Points, in no order, along strands that fork, close into loops and pass close to each other.
In the rows, zero is written as 100.
Points whose rows are less than 65.3 apart are linked; no others are. Some points are linked to none.
q_375: [119  84  93  95  86  99 109  98 137  80 103 128 101  91  89  66  78 111
  77  99 143  97 122  84  98  98 104]
q_40: [ 99  96 124 116 135  97 113  84 111 106 114  82 105 133  76  84 110 105
 101 121  78 109  93  91  96  92 122]
q_55: [100 102  85 123  93 115  79 110 108  66  83  84  96 109 111  79  86  99
  79  81 120  97 120 127  90 105  85]
q_34: [ 85 104 140 108 125  92 123  90 112 116 126 124 116  90  55  89 100 104
 100 139 100 110  86  81  99  97 121]
q_437: [105 116 100  93 114  79 109 100  99 134 116 110  93  75 107  95 113 141
 114 107  98 108  98  56 118  99  98]
q_927: [105 123  86  90  78 102  99 116  64 104  91 118  94  97 129 142 104  96
 120  93  94  95  96  98 104  97  69]
q_585: [ 99 120 106 104 106 104  85 117  79  73  85  58 103 120 125 112  96  75
 103 111  74  97  95 108  92 101  80]
q_782: [ 96 111 131  90 103  71 120 109 136 107 140 128 102  84  84 110  95 129
  91 106 129 106 103  82 106 114 108]
q_886: [ 99  82  62  93 109 105 110  81  89 134 117 110  88  76  95 106 107 121
 120  94  87 119  97  87 119 109 108]
q_388: [ 92 107 114 106 139  74 110 100 106 115 132 125  88  77  90  91 102 151
 107  94 110 114 107  52 106 103  95]
q_508: [ 89 104 139 113 113  83 107  92 140  85 127 134 106  81  79  91  76 124
  86 100 127 111 119  78  91 105 105]
q_305: [106 103 128 107 114  96 110 110 109  71 125 109 109  89  96  68  94 127
  76 100 138  95  87 113  88 111  96]
q_693: [ 94  98 117 124 141  95 113  76 130  89 114  96 108 113  73  71  92 112
 103 108  87 100 108  96  82  84 121]
q_594: [108  91  96 103  87 105  91 133 106  77 123 121  88  99  97  72  85 116
  83 102 141 107 119  58  89 110  86]
q_458: [116 116 129 127  95  79 105 118  97 105 128 110  90  94 105  70  86 136
  88 106 100 107  90  84  93 113  74]
q_643: [ 90  94  90  86  87 105  83  95  95 102  89  82 106 105 124 132  91  81
 107  95  89 105 103 119 101  91  89]
q_376: [106 112 115  94 101 100  96 112  76  74 103  69 115 117 122  99 103  87
  95 123 107  94  86 110 106 112  71]
q_399: [116 111 109 125  93  91 108 115  83 108 115 103  87  90 115  87  95 127
 103 104  98  90  99  65 100 103  81]
q_318: [104  92  72  69  65 110  99 100 101 109  78 120  91 105 103 120 112  96
 111  88 107  99 105  98 103  84  98]
q_630: [113 101  91 124  97 113  95  92  91  88  91  90  92 114 114  97  99 111
  96 106  92  84 110  99  88 102  92]
q_317: [107 108  85  96  59 115  97 113  94  71  85 108 100 119 106  96  86  92
 101 112 115 100  92 120 102  99  89]
q_621: [105 114 126 115 124 105 111 114 100  83 124  82 104 111  82  84 108 113
  83 104 116  97  88 100  93 103 100]
q_632: [ 92  93  88  99  86 100 106  79 110 122  95 107  98 100  79  82 106 101
 100 102  95  80  95 107  94  90 130]
q_98: [104  84  91  96  86  88 118 116 104 106 109 118 103  79  91 105  92 114
 110  97 120 110 101  80 102  92  83]
q_444: [125  88  87  86  80  96 109 111 120 110 108 126  93  86  85  94  81 123
  93  87 137 105 117  81  97  95 101]
q_405: [119  75  72  79  64  99 110  97 125 113  93 125 100  99  86  90  92 104
  85  70 123 102 104  98  97  90 114]
q_765: [108  83 103 108 116 104  95  82 135  98  89  77 106 108  77  76  94  99
  81  91  97  86 121 115  87  97 125]
q_460: [100  88  81  92  71 111  94  95 116  80  83 118 104 113 105  68  87  97
  94 100 113  96 104 113  98  91 107]
q_390: [115 108  94  92  83 101 107 130  73  99 111  97  98 103 132 130 109  99
  97  98 106  96  80  93 108 103  80]
q_456: [102  92 115  85  86  99 119 109 106 100 114  92 110  86  95  92 102  81
 116 117 128  89  87 114  94 104 104]
q_683: [101  97  89 110 121  92  90  77  97 130  96  84  86 106  86  98 101 136
 106  93  98 113 115  77 108 104 103]
q_347: [104  89  83 111  84 109  85  87 113 115  77 108  83 107 102  84  70 116
 102  69 113 108 131  74  93  88  93]
q_900: [ 92 113 132 100 111  79 117  90 130 128 145 129  97  63  70 107  94 122
 102 101 107 117  98  84 115 107 124]
q_433: [103  75  74 109 106 107  88  83 103 130  98 104  81  97  93 115 110 118
 106  81  95  99 113  80 104 100 111]
q_938: [ 92  76 121 100 115  86 115 109 103 101 106  64 121 119 102  93 113  76
  99 122  83  71  76 123 105 100  94]
q_762: [ 93 126 149 106 133  67 109 103 109 103 149 135 113  75  84 116  91 126
  91 121  99 115  97  52 112  97 100]
q_727: [ 97 113  99  78  77  88 113 111  72 129 106  89 107  83 116 119 118  76
 128 101 104  95  74 121 109  94 107]
q_964: [ 94 116  92 109  97 125  78  98  98  50  53  89 115 128 114 104  81  68
  85  95  77 100 119 138  76  92  99]
q_95: [ 97 106  96 113  97 123  79 116  81  56  75  67 111 118 109  99  84  71
  96 108  73  95 112 128  83 104  89]
q_837: [107  98  72  93  84 102 101 116 102 106 103  99  75  90 112  99  95 112
 107  83 109 109 104  71 100 106  86]
q_270: [101 100  78 102  78 121  73 107  91  49  73 101  99 104 117  62  77  88
  77  99 121  95 125 132  89 108  80]
q_488: [101  89  85 116  99 130  76 100 108  71  58  89  98 127 118 106  89  76
  74  83  83  91 124 125  72  89 107]
q_338: [ 92 112  94  86  59 116  90 127  81  89  82 119 112  89 138 156  97  83
 107  96  93  98  92 115 102  96  90]
q_876: [ 92 120 102  91  87 104  66 109  67  68  80 102 108 120 131 139  91  66
  98 110  82  88 101 133 104 112  85]
q_243: [ 78 122 130 101 132  70 105  83 125 106 145 147 109  69  65 116  92 131
 104 104  96 118  99  71 115 101 113]
q_874: [104  92  89  97  73  97 100 109 117  75 110 122  94  93  95  62  87 111
  85 106 129  80 108 109  95 113  91]
q_657: [ 93  93 113 115 157 101 123  86 106 127 101  84  98 112  57  96 118 109
 110 109  69 113  95 103 104  96 117]
q_955: [ 95 102  80  84  98  99  92  86  74 116  94  76  95  99 120 137 108  96
 116  96  80 116  97  88 104  88  93]
q_86: [ 94 100 107  82  75  96 119 113  88 106 113  75 110  97 114  98 112  65
 124 109 107  82  83 134  97 102 106]
q_601: [ 94 111  95  97 123 102 102  86  73 144  98  85  93 101  95 109 129 116
 117 108  83 118  80  88 126 100 108]
q_102: [114 128 129  91  92  79 121 110  79 120 118  87 105  96 110  84 121  86
 101 131 105  90  68 101 106 104  92]
q_848: [ 97 113 134 117 162  78 107  87 109 125 133 108  95  81  80 104 107 136
  98 105  80 118  95  54 108 110 103]
q_875: [ 83 102 114 108 145  91 116  92 100 140 109  97  93  82  63  95 124 124
 113 112  73 116  87  89 113 113 124]
q_766: [113  83  71  94  66 127  92  89 107  91  69 119 105 103 123 107  88  74
  81  68 105  93 106 126  91  94  95]
q_791: [ 96 110 135  96 107  74 122  98 102 120 126  98 100 104  77  84 121  94
 109 127 107  93  70  97 103 112 103]
q_162: [108  95  99 131 114 118 100 107 112  66 101  84  92 103 103  64  84 107
  79  73 114  90 117  96  82 105  96]
q_593: [111  75  98 114 109 125  99  90 111  78  80  80 117 107  88  83  97  83
  75  97 101  76 116 131  80  98  99]
q_29: [106 104 110  91 114  91 116 104  67 125 103  63 102 108 126 116 123  75
 111 116  63  94  68 100 108  94  93]
q_572: [ 92  87 108 122 130  98 108  75 132 100 112  96 104  93  91  70  90 126
  99  85 101 108 128  74  85  87 112]
q_204: [ 81 110 101  86  56 109  65 123  84  72  71 128 116  93 130 157  95  69
  82  92 106  93 104 124 104  95  88]
q_479: [ 88 109  84  78 108 102  91  98  64 126  98  74  96  96 131 134 112  86
 127 111  61 101  75 104 120  98  99]
q_660: [ 82  85  96  94  98 111  83  77  97 111  59  86 119 105 108 140  99  46
 109  87  70  86 105 138  91  88 119]
q_882: [ 77 114 109  85  76 110  55  99  87  65  77 117 115 102 116 159  95  52
  98  97  84  99 102 136  90  97  88]
q_907: [110 113 101 118 124 107  98 110 102  69 113  93  86 103  85  72 106 118
  74  86 120  96 111  80  85 108 104]
q_619: [110  71  66 105  79 120 102  76 110  89  79 110  96 114 107  87  88  83
  91  55  86  99 112 110  85  86 113]
q_858: [106  84  57  75  80 113 100  70  99 118  74 115 103  94  95 127 110  97
 111  74 100 110 118 100 110  79 109]
q_435: [ 99  86 104 103 124  95 106  76 119 125 107 100  98 103  82  86  99 121
  98 106 109 116 113  78 103  91 106]
q_253: [103 101  86  97  86 116  72 127  71  61  89  90  99  99 117 107  90 103
  87  89 101  93 103  99  88 108  68]
q_577: [ 78 101  77  86  86 116  86  83  94 127  60 113  92  97 116 150 113  76
 131  96  63 115 104 121 121 107 109]
q_379: [117 124 120 120 124 111 108 108  94  79 101  69  98 121 101  83 118  95
  90 117 106  79 105 119  86 111  93]
q_309: [ 84  92 104  95  75 111  80  86  93 113  70  93 105 101 118 149 101  68
 104  95  83  88 105 138 105  98  95]
q_79: [100 102  52  89  83 104  93  78  83 141  81 128  97  83 107 127 117 105
 126  86  91 124  99 103 114  94 113]
q_440: [ 97 100  81  87  61 119  85 106 102  57  70 116 113 103 122 109  83  53
  87  78  89  96 105 141  94 104  96]
q_124: [106 111 110 104  99  84 116 111  97 124  97 105  90  96 104  88 119 122
 108 109  92 108  84  83 109  95  99]
q_788: [104  97  65  65  60  92 107 114  97 118  92 117  94  88 113 145 110  90
 131 106 103  99 110 101 118 102  90]
q_232: [100  94  83  90  72  99  82  78  93 110  78  86  99 104  88  94  93  98
 112  92  81  85  92 113 101  88 113]
q_225: [ 97 112 118  82  85  96  82 121  68  85  87  87 121 105 123 107 111  80
  85 126 111  81  81 129 101 106  90]
q_134: [ 89 103 141 125 155  83 101  80 119 104 130 116  98  92  58 105  90 132
  82 111  91 104 108  68  97  99 124]
q_829: [ 98 121 121  77 107  71 122  98  98 141 128 106 102  79  80  92 128 109
 119 123 100 108  65  82 120 109 101]
q_259: [ 96  84 100  90 114  87 112  76 111 134 125 102 107  85  73  96 107 100
 115 104 111 116  82  91 110  98 118]
q_70: [101  91 109  99 116  95  90 105 101  63 107  93 105 129 109  68  94 112
  91 132 114  92  94  95  97 105  95]
q_739: [106 109 117 128 128  93  90 100 121  61 114 118  86 114  82  56  83 114
  79  84 132 111 125  77  87 115  93]
q_463: [101  91  81  83 111  88 118  89  92 139 118 101  90 104  95 115 114 110
 124 101  97 115  73  95 123 100 101]
q_371: [109  77 105  98  88  99  99  92 122 100 102  92  99 105  70  82 103  96
  96 103 104  91 101 100  96 106 125]
q_482: [ 98  99 124 127 159  85 117  96  95 111 129  92  87 109  90  86  96 130
  90 102  89 122  89  68 111 105  89]
q_675: [ 86  88  93 106 115 112  98  84  91 124  69  71 103 113 103 130 115  68
 120 108  56  84  96 132 102  88 126]
q_408: [101  91  77 120 119 122 107  80 116 112  78  87  96 102  95  88 102 102
 113  86  78 117 119 109  94  89 107]
q_562: [110 103 108 106 112 105 107  98  97 117 101  66 115 101 100 101 116  96
 112 111  97  95  90 108  95  92 118]
q_815: [100 104  77 105  83 109  78 113  88  63  79  93  93 100 115  98  83  96
  86  61 116 102 115  93  86  94  81]
q_530: [101  97 122 108 130  81 103  88 124 101 130 132  90  88  87  92  87 141
  85  88 125 113 131  55 103  99  97]
q_368: [ 89  94 107  92  85 116  91 111  93  71  83  87 109 118 116  92 104  64
  97 121 102  78  83 140  95 102 105]
q_186: [ 84  83  83  95  95 111 104  79  96 125  69  87  96  97 106 124 126  78
 126  85  63 101 103 113 121  94 111]
q_324: [111 103 106  95  86  83 108 116 105  83 130 115 101 102  98  83 104 123
  92 105 142  88  88 103  99 100  99]
q_726: [104 107 110 108  99  84  97 116 110  73 123 123  91 103  79  57  73 124
  85 102 137 112 110  74  93 119  87]
q_533: [101 108  82  83  53 116  76 123  89  56  77 106 109 111 133 105 100  76
  87  93 100  94 100 133 105  98  83]
q_692: [ 97  87 111  94  84 112 100 106 101  83  90  90 115 101  97  73 100  73
  89 122 126  87  95 122  92 118 109]
q_90: [101 121 108 100 132  81 123  99  89 153 120 108  91  72  89  87 134 124
 111 120  85 125  75  84 121 122 112]
q_370: [114  96  92  84  81  85 112 127  92  81 116 105  95 108 112  97 113 106
  95 106 116  86  87 101 113 113  80]
q_950: [104 102  71 117  95 105  90 115  95 101  92 107  70  89 112  94  75 117
 108  65 120 110 133  62  89  96  84]
q_608: [ 98  98  85  71  66  94 111 123  93 134  93 106  97  79 115 136 102  82
 139 109 119  93  96 120 118 102 111]
q_172: [ 87 102  80 113  90 134  82  95  94  88  68  93  95 127 102 128 102  75
  95  73  78  96 108 109  88  87 106]
q_544: [ 99  89  99 111 112 116  97 103 107  84  79  58 102 116  88 101 101  73
  99 108  77  92 105 137  84 102  96]
q_796: [111  88  74 111 103 125  91  69 119 105  71  98  87 113 109 100  88  92
  91  72  79 109 128 107  92  83 103]
q_139: [ 93  92 122  88 122  93 118 105  80 122 104  65 113 106 109  99 124  55
 123 116  73  76  70 117 111  89  99]
q_393: [110 121 132 103 102  74 109 125 105  91 144 109 102  95  87  76  89 130
  82 124 101 116  79  63 101 115 101]

A piece is all that can be reached along the links. How many separate loops has the piece of each point below (a circle has one, a figure eight two, a Y none), and how many tips (points with one link)?
q_964 -> loops 0, tips 3
q_762 -> loops 0, tips 4
q_621 -> loops 0, tips 8
q_433 -> loops 1, tips 2
q_675 -> loops 0, tips 2

A tip is a point with one link. Name the tips that can be reached along the links from each point below, in the order of the rows.
q_463 -> q_601, q_102
q_458 -> q_762, q_134, q_482, q_393
q_788 -> q_79, q_232, q_172
q_309 -> q_938, q_577
